Points on a hilly landscape, in no order, each with its height.
From any point a ball rolls to the lowest of the 2 points nearest to it. It stops when none of these is lower. Distance is the straight distance between rows; heights are no part of it.
<261>: [106 109 160 163 152 117 113 133 103 131 154 134 108 147 134 150  92 120
 151 201 128 126 114 128 146 144 123 109 107 143 106 113 106]  height 3.47
<150>: [ 84 137 165 201 104 153  90 127 130 153 152 137 124 115  73 167  93 135
 136 197 125 107 111 167 114 130 165  96 120 154 108 116 103]  height 3.82
<89>: [107 144  83  74 148  72 121 143 131 150 107 216 185 188 148 155 116 112
 123  22 108 116 105 110 152 102 136 133 136 120 126  61  74]  height 4.74
<1110>: [ 98 106 181 138 162 137 181 163 134 183 175  94  77 174 147  92 116 146
 139 161 160 157 200 124  82 147  99 118 105 135 100 140 161]  height 2.74
<1294>: [127 141 143 171  90 183 137 108 186 127 157 115 108  86  13 153 157 136
  91  78 178 128 120 146 111 110 164 158 166 118 172 127 129]  height 1.95
<1815>: [ 94  71 180 129 163 148 186 110 152 155 171 110  87 121  61 123 133 149
 131 138 141 140 167 122  56 153 159 136 136 139 127 136 141]  height 1.28
<1296>: [162 115 130 102 142  93 136 104  93  94 131 111 130 131 149  87 156 146
 183 198 120  93 117 160 138 157 127 114 143 141 132 150 159]  height 5.04
<523>: [ 91  79 169 115 161  74  94 136  87  79 138 109 112 160 124 128 106 112
 153 202 123  86  80 162 144 177 151 105 133 131 120  94 136]  height 3.64
<108>: [139 109  99 109 170 119 163 118  94 117 113 175 175 169 179 191 128 129
 145  41  75 141 105 120 197 138 119 118 134 144  93 126 118]  height 2.62
<1011>: [102 139 122 163  88 163 142 110 179 116 137 128 121  72  31 131 154 134
  64  95 168 127 131 105 118 103 175 147 149 114 172 141 159]  height 2.07
<1079>: [127 101 153 140 131 124 146 105 122 138 157 113 108 106  95 117 154 163
 164 186 104 116 127 142  93 140 154 121 153 136 136 136 161]  height 4.35
<1517>: [141 131 131 138 142 103  94 110  87  83 113 105 147 138 121 171 151 136
 137 133  99 112  84 185 150 135 189  95 184 117 129  94 145]  height 5.06
<1222>: [146  90 158 147 160 171 175 104 131 149 145  95 112 134 113 128 143 170
 144 123  99 149 171 136 139 148 144 127 141 166 112 128 134]  height 1.82
<368>: [136  27 144 147 161 115 135 119 115  73 126  85 135 139 100 162 142 134
 131 141  93 142  64 181 165 159 150  97 205 155 102 119 123]  height 2.46
<519>: [137 148 106  80 136 131 137 117 112 108 105 144 142 112 166 157 144 113
 118  73  64 145  99  77 144 120 135 138 171  93 139  98  99]  height 4.06
<1622>: [147  50 143 155 163 141 146  97 109  93 132  81 134 123  96 145 161 159
 159 142 110 146 101 176 155 151 137 109 181 156 100 125 159]  height 1.96
<1838>: [108 144 133 162  98 118 157 108 154 169 124 100 116 134 143  81 168 155
 149  87 213 138 166 136  35 117 129 124  83 112 119 185 192]  height 3.01
<1518>: [125 150  95 130  75 161 119 139 154 153 116 184 118 101 143 152  98 126
  89  87 117 129 135  93 163  90  91 122  87  96 126 127  98]  height 4.08
<1877>: [ 88 120 138 103 143  84  96 128 135 128  93 141 148 154 120 150 102 115
  85 124 117 148 106  87 131 108 162 105 171 141 130  56  16]  height 2.35
<930>: [ 87  72 164 137 139 123 102 127 114 110 145 136 104 114  77 112 131 121
 122 221  92  81  92 130  93 147 154 136 183 107 157  98 135]  height 2.20
<362>: [142 108 110 140 163 160 181 109 101 128 125 176 168 163 164 184 120 150
 151  59  69 155 157 128 186 137 102 115 116 146 101 139 113]  height 2.17
<1276>: [188 163 125 124 122 174 100  80 134 123  81 110 169 113 135 112 173 114
 147  81 101 119  78  89 102 120 144 188 135 142  79 121 184]  height 5.39
<1078>: [135 166 122 152  81 157 107 117 157 118  92 134 140  75  79 129 159 122
  66  85 121 114 117  94 142  84 135 169 122 110 124 134 187]  height 2.43
<1170>: [103 165 121 157  82 150  85 124 133 176  98 183 144 136 121 183  77 116
 130 117 127 137 116 122 146  91 123  93  88 130 110 131  63]  height 0.85
<1794>: [ 97 162 126 120 109  91  71 158 111 122 127 123 141 144 159 131  63 101
 126 177 154 109 116 178 142 148 124 103 117  99 139 131  95]  height 2.45
<1393>: [128 100 148 133 135 111 119 150 135 157 188 107  78 137 134  82 130 121
 169 197 166 120 153 149  82 149  89 140 132 115 142 151 163]  height 3.02
<1173>: [ 82 150  99  86  99  69  79 164 122 120 100 137 143 131 156 123  82  97
  71 114 171 105 133 166 153 109 121 129 113 110 167 132  66]  height 2.61
<547>: [ 93  92 151 158 167  85 106 169  88  96 128 115 123 191 125 139  76 125
 173 183 137 120  95 158 180 169 131 116  89 167  83 115 108]  height 3.30
<383>: [154 129 123 147 145 165 179 122 116 153 131 119 145 151 152 127 154 174
 148 118  96 135 189 155 155 132 129 121  94 153 110 152 164]  height 3.99
<706>: [ 77  82 186 158 147 123  95 148  90 124 147 130  93 129  81 133 127 116
 144 224 114  76  86 136  93 160 139 127 134 120 147  95 142]  height 2.49
<862>: [121 151 123 146  77 152 132 100 159 108 105 118 124  65  46 119 164 134
  62 107 151 110 120  85 117  87 166 173 127 115 159 133 190]  height 2.21
<1714>: [151  98 126 103 166 125 200  97 141 134 143 101 111 140 147  71 170 161
 160 123 119 141 169  99  84 135 133 125 129 149 121 136 149]  height 2.36
<871>: [100 165  96 158  62 111  77 151 132 144 115 139 123  99 131 137  97 122
  89 150 179  92 130 172 152  96  99 110  93  91 147 155 128]  height 1.99
<1927>: [160 191 133 175  78 172 106 113 141 162 112 109 146 103  73 128 177 151
 154  99 146 117  98 147  93 114 172 161  89 141  96 144 197]  height 6.66
<1074>: [116 154 129 172  76 133 102 115 128 103  97 127 143  83  46 124 159 136
 105 154 128  93 107 166  87  94 164 125 168 115 154 139 169]  height 4.64
<1071>: [101 166 140 136 123 107  85 158 121 146 117 161 131 172 154 154  59  94
 156 185 177 135 113 120 141 135 110  96  75 137 119 115  62]  height 1.34
<1751>: [100 118 127 104  96  68 104 144 108  69 100 108 121  88 119  94 130 119
  65 151 122  90 129 118 116  99 120 139 175  88 182 130 107]  height 1.88
<405>: [117 128  99 105  86  86 109 131 122  82  93 109 123  70 113  86 159 124
  55 154 165  79 146 115 121  96 104 150 149  89 189 142 151]  height 2.04
<29>: [ 66 138 160 121 136  93  83 159 122 110  98 137 117 136 124 112  67  95
 106 195 157 125 100  89 115 118 120 125 135 122 153  92  56]  height 2.88
<600>: [161 137 116  90 125 147 183 123 173 140 145 122 105  89 145 109 161 136
 122 100  84 151 150  58 107 120 123 147 125 117 148 140 119]  height 2.83
<1552>: [130 152 115 131  87 135  93 125 120  90  70 121 143  78  88 130 165 113
  47  89 109 116 107  85 138  89 129 180 157 110 138 116 170]  height 2.55
<784>: [163 140  98  84 153  99 139 127  83 107 119 155 168 169 206 157 130 128
 179  97 123 108 126 180 187 164 104 133  98 143 132 159 166]  height 4.61
<369>: [118 115 155 149 157 161 103 111 139 146 119 142 129 136 104 198 105 120
 113 147 134 169  99 101 167 131 146  94 163 167 107  84  43]  height 1.76
<1419>: [130  69 153 139 158 124 165 129 116 134 167  97  89 144 123 101 130 153
 164 189 115 124 168 129 129 154 112 125 125 152 111 128 157]  height 2.86
<1594>: [149 157 112  54 135 111 150 130 113 100 109 157 137 109 190 142 142 113
 130  90  90 140 116  79 150 127  98 145 148  84 146 121 119]  height 3.69
<1357>: [ 81 169 135  96 150  73  72 173 138 155 105 161 148 190 166 135  69  83
 139 170 199 148 110 122 146 134 119 111  94 139 135 100  58]  height 1.67
<381>: [165 138 128  96 143 150 199  99 151 147 136 103 111 120 139  89 169 162
 146  94 103 159 164  75  81 126 145 142 121 137 138 140 145]  height 2.56
<546>: [ 91  97 176 142 130 109  82 122 113 101 122 131 125 123  84 133 115 120
 114 193 101  87  85 155  87 122 165 107 179 111 150  97 109]  height 1.83
<1822>: [142 108 127 151 165 186 166 125 111 150 127 137 151 159 145 165 109 156
 149 100  87 169 177 130 185 136 104 106 110 159  90 137  98]  height 1.74
<611>: [168 167 126 146 128 183 154 127 125 168 132 171 134 138 161 149 133 150
 147  63  85 137 161 140 136 120  99 125  67 128 102 140 137]  height 3.32
<374>: [ 97 153 103  81 141  96 122 150 119 143 105 228 162 155 153 153  95  92
 106  14 111 119  99 107 159 118 102 128 133  92 116  94  93]  height 4.63
<1380>: [141 151 126 119 105 158 180 126 177 157 135 124 101 101 111 126 163 150
 107  57 130 151 153  81  94 110 123 147  72 106 132 164 151]  height 3.56
<387>: [138 159 134 170  97 184  97 114 125 104 106 128 143  92  62 181 140 124
  84 104 134 123  83 166 121  88 176 129 196 115 140 102 115]  height 5.52
<909>: [120 117 154 163 122 181 151  94 169 145 165 130 102  97  23 153 136 139
 126 101 157 130 138 169  88 128 178 150 170 128 143 135 127]  height 1.77
<1308>: [126 117 147 117 162 168 191 138 136 171 152 108 111 166 159 100 115 148
 122 118 100 163 217 100 132 137 104 118  91 145 109 137 117]  height 2.93
<1912>: [130 130 128 129 115 166 124 108 156 127 145 131 108  78  87 147 116 120
  94 119 101 139 106  97 135 103 151 126 186 131 156 104  74]  height 4.65
<863>: [103 159 134 156 114 139 101 127 119 155 126 162 139 155 146 181  65 112
 141 157 125 142 123 123 148 126 137  85  93 133 102 126  70]  height 1.08
<1245>: [131 126 136 130 106 120 175 108 177 145 137 113  93 101  88 102 163 158
 122 109 143 142 145  89  44 117 162 141 121 114 142 169 161]  height 4.46
<1386>: [114 114 165 175 129 185  99  99 132 146 138 142 125 130  77 174  94 120
 129 157 140 153  92 146 134 116 154 113 159 158 120 100  56]  height 1.27
<553>: [155 141 124 147 145 130 105 115  94  95 103 112 166 137 101 196 163 121
 111 102 123 132  53 207 146 117 191 100 192 128 114  90 141]  height 5.24
<1214>: [123  62 135 112 152 104 161 101 134 128 148 104  97 129 116  59 170 161
 184 184 145  91 127 138  42 146 148 140 146 141 135 136 180]  height 3.42
<1150>: [141 121 141 132 115 137 164 103 166 143 154 116 105 103  80 122 168 150
 143 136 111 136 135 118  68 114 162 126 153 124 147 143 147]  height 4.43
<1127>: [153 160 128 160 113 134  97 103 101  90  95 113 162  91  81 128 167 145
 128 146 115 109  85 155 105 113 182 132 167 124 142 113 169]  height 4.75
<1297>: [ 86 108 173 116 149 107  97 125 127 104 106 129 121 131 109 144  98  98
  89 176 110 139  93  80 118 118 154 111 188 133 136  61  38]  height 2.05
<1652>: [121 130 132 143  95 162 139 125 170 140 151 127 107  71  79 138 106 132
  97 129 117 133 132 101 106 105 146 129 146 129 147 129 107]  height 4.73
<528>: [184 138 112 137 128 146 159 101 108 127 126 116 145 130 151  97 171 162
 181 122 119 122 155 153 120 137 128 123  95 145 107 147 179]  height 4.13
<1307>: [107 157 113 173  86 172 104 115 154 165 126 156 139 106  91 183  90 126
 115 121 108 145 115 128 150 100 135 103 112 135 121 112  64]  height 0.58
<1151>: [187 125 136 132 160 178 155  84 135 114 133 102 127 102  92 156 192 138
 133 106 121 149 107 131 129 135 155 142 195 147 129 114 151]  height 5.89
<1648>: [161 176 127 151 104 193 129 110 156 142 123 116 131  79  75 154 172 129
 112  70 118 135 121 134 116 107 169 161 135 140 116 131 155]  height 5.68
<313>: [112 164 133 183  76 149  98 134 123 153 154 142 128 116 105 156 108 139
 130 159 135 116 118 162 121 117 149 105 102 120 119 138 103]  height 3.91
<319>: [122  85 148 177 163 184 148 147 105 145 127 117 131 157 118 161  93 145
 147 132 101 177 162 132 189 145 110 113 118 184  82 118  80]  height 2.16
<518>: [162 156 127 126  70 152  67  87 152 115  70 144 168 103 114 107 150 114
  99  77 107 102  94  93 149  99 109 193  98 121  70 145 201]  height 6.35
<858>: [173 148 110 123  92 154  64  73 147 118  82 133 185 110 137 106 145 102
 127  79  91 101  89  98 110 111 128 204 118 144  61 135 182]  height 6.02
<195>: [ 92 101 174 163 179 164 184 168 122 164 151 107  95 185 124  86 100 154
 136 165 144 158 189 114 132 146 104 119  94 158  95 118 147]  height 2.67
<865>: [104 124 150 167 125 116  85 114 117 105 113 127 135 125  83 162 112 124
 102 161 117 113  89 169 112 112 179 104 178 119 138  83  76]  height 1.43
<13>: [127  89 111  91 160  62 144 157  93  74 131 111 150 188 178 134  99 131
 171 134 108 134 126 139 200 180 125 120 128 153 117 153 124]  height 4.20
<795>: [156 149 110 133 122 113 108 113 102  99 113 121 150 104 130 145 158 137
 138 136 102 111  97 151 121 121 169 114 159 113 132 121 149]  height 4.88
<1413>: [ 92  71 194 117 169 121 196 137 140 155 151 113  75 141  98  96 133 144
 128 161 147 153 189  84  40 146 121 144 131 119 126 145 152]  height 1.44
<1093>: [109  87 161 137 154 131 141 144 126 135 168 121  77 109 106 105 108 123
 141 194 111 125 129  76 107 152 125 135 145 132 127 100 104]  height 1.32
<1334>: [118 116  88  82 171  59 129 134 118  97 115 128 178 191 145 153 136 124
 103  77 100 141  93 143 166 133 180 124 181 123 124  42  98]  height 5.17
<1036>: [170 106 112 101 163 130 177 114  97 113 128 118 149 160 186 111 144 161
 166 120  98 141 175 118 174 151  89 125 110 150 131 161 148]  height 4.59
<771>: [102  85 158 150 180 103 126 147 101  97 126 114 103 151 133 136 108 119
 147 170 104 136 100 102 175 165 123 101 127 159 102 100 104]  height 3.25
<1791>: [162 166 119 141  76 170  84 105 163 149  98 134 149  99  94 107 155 125
 123  79 125 109 104 109 123 106 122 187  61 139  83 151 206]  height 6.53
<1555>: [ 97 168 107 151  83 106  69 134  92 110  70 130 149 108 106 158 119 124
  63  80 133  97 118 156 151  78 135 134 111 103 136 118 115]  height 1.57
<1175>: [ 85 165 117 153  80 105  58 163 120 130 127 130 128 119 129 123  71  96
 101 185 181  98 124 189 133 119  96 101 109  98 147 151 117]  height 2.19
<1664>: [192 142 113 125 163 160 153  86 127 114 104 109 143 112 149  90 193 137
 158  87 106 133 103  82 107 129 148 170 129 154  97 117 171]  height 4.38
<1551>: [142 144 109  90 140  63 116 125  95  80 116 129 160 161 166 146 128 125
 148 113 110 114 108 153 171 142 165 113 152 106 147 113 138]  height 3.44
<521>: [104 166  95  83 118  71  95 154  94 114  98 145 159 136 154 136 108 111
 102  87 146 103 126 168 134 123 145 139 130 100 159 115  91]  height 2.87
<1030>: [108  68 185 149 154 164 168  80 160 151 166 124  80 118  28 142 138 147
 144 124 163 138 153 153  65 159 179 144 161 127 142 126 122]  height 1.51
<1735>: [146 113 139 134 132 113 154 130 134 166 172  93  98 149 152  77 147 143
 164 160 158 133 181 154  73 144 100 134 110 120 117 157 173]  height 2.89
<801>: [ 95 141 141 116 127  81  85 163 115 121 135 130 116 145 143 116  60  80
 120 189 164 119  98 130 127 139 112 114 123 106 148 115  76]  height 2.70
<916>: [123 154 105  87  94 113  96 145 119 120  79 209 131  97 148 134  94  79
  78  50 158 102 123 132 188 104  44 154  78  90 126 147 160]  height 4.41
<782>: [102 100 133 170 148 102 108 126 115 118 120 124 154 183 122 192  92 123
 156 135 131 153  90 153 188 148 170  82 128 175  80  95  97]  height 2.80
<164>: [ 93 135 149 141 112 119  99 140 149 128 108 140 124 126 110 132  81 103
 105 187 138 143 108  73 120 104 126 114 129 135 130 102  48]  height 2.72
<755>: [100 149 118 160 116  99  77 129 102 110  87 117 150 134 104 166 121 121
  76  96 118 118  95 169 111  89 177 111 173 115 136  82  76]  height 0.87
<1657>: [119 113 147 127 138 122 128 179 149 156 188 114  73 125 154  92  95  94
 135 193 164 141 149  86  97 152  67 135 126 116 137 129 114]  height 2.95
<580>: [154 121  91  85 183  82 151 122 108  90 100 125 172 157 169 171 162 113
 114  69  90 148  80 119 170 127 162 125 184 115 117  77 130]  height 5.46
<233>: [156 162 115 111 114 144 156 105 160 149 107  97 125 133 165  63 162 138
 147  61 161 123 143  85  54 135 122 170  71 140 116 154 180]  height 3.16
<1556>: [174 116 122 124 158 148 141 100 111  98 122 103 142 112 138 160 162 144
 120 116  85 161  91 137 152 128 160 114 195 136 125 102 130]  height 5.83
<1018>: [118  83 129 132 107 101 133 117 151 135 155 127  99 109  93  75 157 149
 167 199 150  74 109 139  42 130 147 145 141 111 154 139 171]  height 3.26
<943>: [ 95 141 150 173 101 168  85 108 147 147 118 145 136 104  77 180  83 117
 114 144 141 141 103 119 134  96 153 116 148 146 132 118  45]  height 0.91
<201>: [149 145 132 147 129 176 163 129 137 179 161 119 115 120 121 143 134 160
 140 109  91 152 167 127 109 126 137 121  97 141 105 146 111]  height 3.60
<1234>: [142 135 120 132 112 120 144 131 156 176 158  97 107 140 153  67 161 145
 161 115 202 131 171 143  50 133 113 133  93 120 130 181 172]  height 2.96
<1279>: [142 107 105 121 158 106 161 133  90 102 126 127 154 171 170 147 121 137
 175 120  90 132 148 132 193 155 117 126 119 133 107 161 124]  height 4.40
<410>: [ 91 145 127 115 101 117  92 134 135 126  99 152 142 116 122 153  87 117
  90 132 124 127 115  91 135 102 131 105 130 113 142 112  56]  height 2.59
<274>: [116 126 101 122  77  95 140 113 173 120 138 105 105  81 108  63 164 141
 124 152 195  99 127 101  73 106 134 145 135  99 171 157 191]  height 4.53
<1095>: [ 74 132 127  81 129  64  91 155 137 132  88 151 163 170 140 139  80 107
  94 113 127 142 126  79 138  95 137 127 135 127 142  79  15]  height 2.31
<529>: [109 131 137 157 150  93  95 147 109 127 129 142 142 197 142 164  69 113
 167 165 144 142 112 140 184 152 146  95  81 162  96 103  95]  height 3.07
<1628>: [108 148 100 133  80 114 102 140 122 101 108 120 123  76 115 139 132 127
  72 120 128 105 140 110 141  85 110 132 128  86 161 123 118]  height 2.30
<814>: [129 109 103  55 166  49 131 135 106  72 130 122 148 169 177 136 116 119
 155 128 113 121 111 150 186 175 155 128 147 129 143 113 128]  height 3.85
<445>: [179 161  92  84  92 144 111 144 166 140 116 165 126  93 184 100 137  89
 118  70 159 128 133 108 140 133  32 165  86 106 144 168 188]  height 4.07
<582>: [ 95 106 162 122 136 120 121 124 131 111 145 128  96 108 116 111 105 104
  98 192  99 122 115  68 112 138 137 127 176 121 153  89  73]  height 1.69
<1336>: [119 135 100  83 122 114  90 164 134 146 146 140 128 116 193 118  87  75
 120 151 165 160 132 149 141 168  77 130 122 107 157 158 110]  height 3.36
<1615>: [121 112 136 162 144 144 107 106 109 147 124 141 145 158 112 203 101 132
 144 118 127 158  92 168 177 128 166  76 145 162  90 109  83]  height 2.54
<1161>: [110 135 128 125 159  97 103 161  98 128 145 140 132 198 182 155  68 100
 164 182 173 136 120 148 181 173 122 108  79 156 112 127 106]  height 3.24
<1126>: [114 161 119  94 125  69  98 138  95  88 104 123 145 127 145 130 129 108
 109 115 113 117 114 148 128 123 156 121 155  95 144 105 109]  height 3.09
<1586>: [165 107  93  71 166  88 142 120  92  84 118 134 170 156 208 106 144 125
 187 135 145 121 123 171 164 181 109 124 113 161 145 182 171]  height 4.85
<712>: [100  42 152 151 169  92 112 131 108  76 129  98 126 155 106 144 112 126
 143 152  90 140  72 140 183 159 149 105 163 159  94 100 106]  height 2.90
<714>: [123 172 111 118  83 139 101 137 120 113  80 189 123  98 127 137 122 110
  55  53 129 101 113  99 184  85  75 152  86  88 120 128 149]  height 4.28
<536>: [149 125 125  98 170 146 140 159 119 153 165 130 125 150 208 127  99  96
 153 163 143 162 183 116 149 161  62 134 114 134 132 166 116]  height 3.61
<913>: [110 149 103 154 105  91  77 143  92 110  56 140 148 129  93 172 133 119
  43  55 140 122 104 158 126  71 159 135 137 115 140  95  77]  height 1.30
<1516>: [122 119 150 117 146 142 180 134 151 184 174  93  95 162 152  80 133 130
 138 128 160 169 215 103  74 126  90 118 106 109 118 164 139]  height 2.79
<299>: [130 130 153 159 132 142 127 128 110 141 181 123 106 129 117 144 109 144
 157 191 112 121 147 153 126 138 139 107 106 139 109 133 118]  height 3.58
<902>: [136 138 119 118 117 126 104 175 148 158 177 122 102 107 179 106 100  80
 124 183 167 148 149 133 118 159  65 131 130 116 157 160 117]  height 3.11
<1320>: [165 147 137 140 125 185 145 100 162 117 147 105 115  90  63 135 176 134
 125  77 128 144 105 125  91 121 177 159 169 137 137 123 159]  height 5.76
<114>: [144  67 154 115 175 149 195  94 137 136 135  90 104 131 100  91 156 184
 145 120 110 156 180 106 101 131 157 126 156 154 117 129 155]  height 2.15
<1318>: [136 161 109 121  72 159 127 144 164 140  97 184 107  94 133 128 120 113
  72  60 114 128 134  92 178  91  58 141  79  95 119 135 161]  height 4.17
<1720>: [146 144  74  87 100 148 100 153 171 149 121 157 124  74 181  93 148  88
  98  95 176 156 136 129 153 133  46 151 122 113 189 175 177]  height 3.81
<194>: [109 125 139 105 120  77 105 131 114  70 112 117 129  98 122 110 133 122
 109 159 103 104 105 128 101 120 151 122 188 100 167 113 107]  height 2.10
<1588>: [141 157 129 135 105 167 166 143 165 165 155 126 114 115 131 118 137 145
 129  95 112 151 164 111  98 116 119 123  78 116 133 162 137]  height 3.62
<327>: [ 80 149 137  78 141  60  75 156 143 147  86 158 144 173 147 126  62  88
 111 142 174 144 124  94 146 121 126 129 113 131 138  87  29]  height 2.06
<35>: [175 141 106  71 124 142 169 135 144 129 126 148 115 104 181 121 152 111
 128 103  78 136 140  66 128 134  90 144 134  98 155 140 121]  height 3.23
<872>: [119 119  89  45 170  59 141 144 111 108 131 168 179 184 183 156 102 116
 146  81 108 113 110 146 190 159 150 139 147 126 161  98 116]  height 3.48
<698>: [130 136 120 105 131 138 120 126 122 101 101 135 145 104 128 172 130 111
  80  85  85 146  90 106 134 109 151 122 199 107 134  78  80]  height 4.36
<1263>: [108 110 169 207 142 169 122 127 112 155 165 129 105 140  82 154 105 149
 157 189 128 122 133 169 133 145 151  95 105 164  92 114 114]  height 3.70
<1251>: [124 127 127 120 159 131 132 156  99 139 164 138 132 165 203 138  82 100
 158 176 143 137 145 145 158 172  81 118  89 146 121 145  98]  height 3.43
<730>: [125 139 121 146 132 153  95 100 131 153 107 152 159 152 132 211  88 126
 131 109 119 162  92 124 158 108 166  91 142 155 108  93  47]  height 2.22
<1591>: [135 125 151 149 157 164 162 156 104 166 161 120 131 199 184 101  94 131
 146 159 142 152 210 149 152 154  64 117  81 145  97 157 139]  height 3.83
<1798>: [149 112 130 120 160 164 155 155 131 182 166 107 128 183 204 100 113 115
 146 140 145 158 217 136 121 151  57 127  91 136 133 165 137]  height 3.75
<1200>: [ 92  67 170 149 170  99 111 164  84  90 161 112  92 154 119 110 118 121
 170 210 140 102  95 145 150 175 103 126 112 142 115 116 143]  height 3.31
<612>: [148 104 130 136 148 128 174  90 137 121 131 105 114 119 109  61 183 175
 175 143 140 110 123 124  60 132 166 139 136 161 124 122 176]  height 3.57
<1122>: [123 156  95 158  62 147 120 151 151 157 149 148 116 104 126 138 107 127
 103 112 128 111 137 122 140  89 102 112  78 100 122 153 128]  height 4.01
<1828>: [128 180 116 164  79 177 101 120 144 123 116 133 133  73  72 164 139 128
  95 106 109 122 104 153 137  96 159 137 149 116 137 126 140]  height 5.59
<1092>: [168 151 113  95 111 158 149 125 184 144 107 121 115 115 160  64 171 107
 134  48 158 132 138  78  84 131  81 174  67 125 118 157 185]  height 3.34
<105>: [123 136 111 148  78 108 132 114 167 109 113 116 136  81  66  64 169 146
 123 147 175  89  99 114  65 102 167 165 141 121 154 139 203]  height 4.56
<1315>: [171 134 114 135 156 150 173  71 137 124 107  92 133 122 138  67 188 163
 165  86 135 122 126 101  70 140 174 159 114 163 108 121 180]  height 3.77
<1084>: [158  91 104 107 170 112 152 111 110  89 112  99 162 144 138 184 157 121
 112  86  90 160  79 145 183 132 163 106 195 140 109 102 128]  height 5.67
<681>: [115 131  75  77 180  70 128 149 119 134 119 174 198 190 144 148 130 114
 114  39 113 116 110 144 162 120 139 148 162 122 128  49  89]  height 4.90
<1101>: [137 125 145 111 158 140 173 149 133 156 166 113  92 145 157 100 121 137
 135 162 118 147 190  83 123 147  90 133 100 135 122 140 100]  height 2.81
<1811>: [124 122 135 112 134 120 152 169 167 178 191  96  80 127 152  89 117 110
 119 150 168 156 185  89  75 138  88 142 124 103 143 167 130]  height 2.85
<635>: [156  84 132  88 166 125 192 131 126 126 150  94 111 154 168  57 153 155
 171 154 112 146 188 109 124 139 102 130 125 149 133 148 149]  height 2.53
<1569>: [135 137 129 123 122 167 122 118 133 101 106 119 133  87  92 170 150 113
  61  97 118 148  89 115 128  99 160 125 225 123 155  88  68]  height 4.51
<138>: [175 156 128 112 139 162 165 139 140 161 135 180 129 146 190 122 134 130
 154  79 109 137 188 139 124 127  51 135  67 125 123 161 149]  height 3.15
<1823>: [181 147 100 123 137 134 143 111  87 106 116 141 155 146 179 131 158 143
 183 118 119 112 127 159 155 147 117 126  92 138 128 163 172]  height 4.33
<753>: [146 151 118 111  88 141 153 123 189 149 125 124 106  98 130  90 164 130
 101  63 160 127 129  65 103 109  91 152  64  97 136 163 187]  height 3.49
<1521>: [170  90 132 155 161 182 163 104 113 120 138 102 137 139 100 154 157 169
 149 111 105 162 144 169 160 137 145 111 165 169  99 130 137]  height 1.35
<143>: [140 159 126 170 122 181 148 122 119 169 151 150 132 116 138 168 120 145
 140 109  90 144 157 143 149 122 123 107  97 141 104 127  97]  height 3.50
<1045>: [ 92 145  99 104  83  87  81 146 115 114  95 128 131 106 136 138  93 117
  66 127 148  96 128 128 143  88 106 128 119  99 159 120  76]  height 2.44
<1528>: [113 169 103  89 103 100  97 149 114 119  80 227 148 119 157 138  87  91
  86  22 130 107 110 118 171 112  84 145 117  92 119 126 116]  height 4.52
<397>: [131 120 128 128 108 137 152 137 158 141 168 124 100  88 106 111 126 137
 108 160 106 127 145  80  92 127 122 122 142 113 148 139 104]  height 4.77
<1032>: [103  57 171 157 179 130 140 161  95 119 156 110  82 153  92 109 125 147
 163 199 117 114 132 129 135 161 102 124 104 158  90 121 153]  height 3.08
<1224>: [159 137 132 116 152 167 191 132 148 166 151 137 129 163 176 102 133 151
 140  96 105 135 209 128 130 130  72 115  76 127 128 144 145]  height 3.06
<1726>: [108  91 167 177 168 180 166 162 118 154 132 119 114 168 116 112  90 165
 137 154 110 173 194 119 172 138 115 110  98 192  82 110 105]  height 2.47
<413>: [122 159 133 133 124 151 176  89 139 152 105 107 118 119 138  72 169 158
 139  62 181 137 140 100  28 122 150 133  78 129 110 184 185]  height 3.05
<1103>: [131 123  97  75 166  87 148 131 109 111 126 181 176 183 179 171 119 121
 155  51  90 118 103 123 187 146 139 122 138 123 121 109 127]  height 3.04
<1219>: [162 158 134 146 128 155  94 101  99  99  98 108 157  95  90 193 168 117
  91 100 133 129  59 181 120 111 174 130 190 124 124  95 148]  height 5.40
<1792>: [138 171 117 176  77 167 120 147 134 172 161 140 130 111 126 142 123 141
 143 131 115 126 154 162 115 108 113 115  75 116 122 157 140]  height 3.97
<1003>: [116  96 143 121 142  65 104 119 109  82 135 107 130 146 134 129 130 126
 151 179  96 107 104 158 156 163 156 109 161 121 136  96 121]  height 3.95
<1671>: [ 97 175  91 141  68  96  85 152  94 115  73 120 146 102 124 137 107 114
  86 106 151  78 117 176 154  95 118 126  95  95 144 150 138]  height 1.79
<699>: [119 143 122 147  72 105 116 126 145 105 127 118 128  74  75  94 158 140
 109 160 141  80 118 134  90  97 149 127 146 107 160 138 172]  height 4.60
<343>: [137 142 120 101 109 121 127 144 136 135 173 108  96 114 140 100 134 120
 138 184 130 117 147 118 105 130 107 129 132 110 151 153 123]  height 4.83
<60>: [129 132  89  85 107 143  95 163 169 155 146 146 121  83 198 125 103  77
 101 105 166 164 137 134 143 144  44 124 119 114 177 176 133]  height 3.63
<1129>: [129  80 149 106 168 127 174 140 119 135 164  94  95 161 158  71 109 144
 152 175 134 143 193  99 128 146  86 133 116 145 116 135 129]  height 2.68
<509>: [153 173 109 162  78 153 113 101 170 139 108 110 140  99  90 103 174 138
 139 100 159  96 116 117  84 109 161 173  78 146 100 149 204]  height 6.62
<852>: [131  75 153 140 154 117 122 105 107 105 146 114 115 122 116 125 147 140
 151 183  91 107 113 137 129 147 141 109 172 131 125 107 138]  height 4.21
<602>: [165 174 109 145 103 150 120 126 119 150 131 136 136 119 148 123 146 141
 169 136 125 118 146 166 114 125 117 124  73 126 118 162 170]  height 4.05
<1662>: [134 130 121 108  96 114 159 131 176 135 161 109  98  99 114  73 160 142
 131 143 157 137 144  86  66 123 122 143 125 105 158 167 152]  height 4.49
<1719>: [154  78 112  94 157 107 139 120  97 100 134 105 119 142 168  78 143 132
 196 197 154 116 136 170 129 169  96 126 126 155 127 161 174]  height 5.18
<1446>: [153 146 110 110 118 104 127 129 121 117 143 114 124 125 159  98 140 130
 167 179 134 109 124 159 121 149 123 123 135 112 144 153 151]  height 4.92
<1361>: [139 121 131 159 139 156 161 138 102 143 142 131 147 177 170 133 105 154
 168 142 112 135 191 157 172 144  89 113  83 152 100 163 147]  height 3.89
<1891>: [117 131 107 129  88 111 108 121 113  83  85 119 131  79 100 100 163 124
  33 115 139  94 136 100 141  71 112 163 134 107 175 129 150]  height 2.18
<1731>: [152 105 110  85 151  88 111 127  97  90 142 122 131 148 194 104 124 124
 183 180 153 130 125 203 167 182  95 110 116 149 139 183 159]  height 5.07
<881>: [128 113 122 129 110  86 131 131 162 143 169 103  98 118 119  79 149 128
 168 190 178 105 131 150  51 131 118 139 133 110 153 159 171]  height 3.14

Where does a ball stop that starts at each point below?
<509> => <1735>
<29> => <755>
<1556> => <1792>
<1720> => <1822>
<1588> => <1735>
<1517> => <1714>
<313> => <1521>
<1279> => <1751>
<1719> => <1714>
<201> => <1714>
<1079> => <1714>
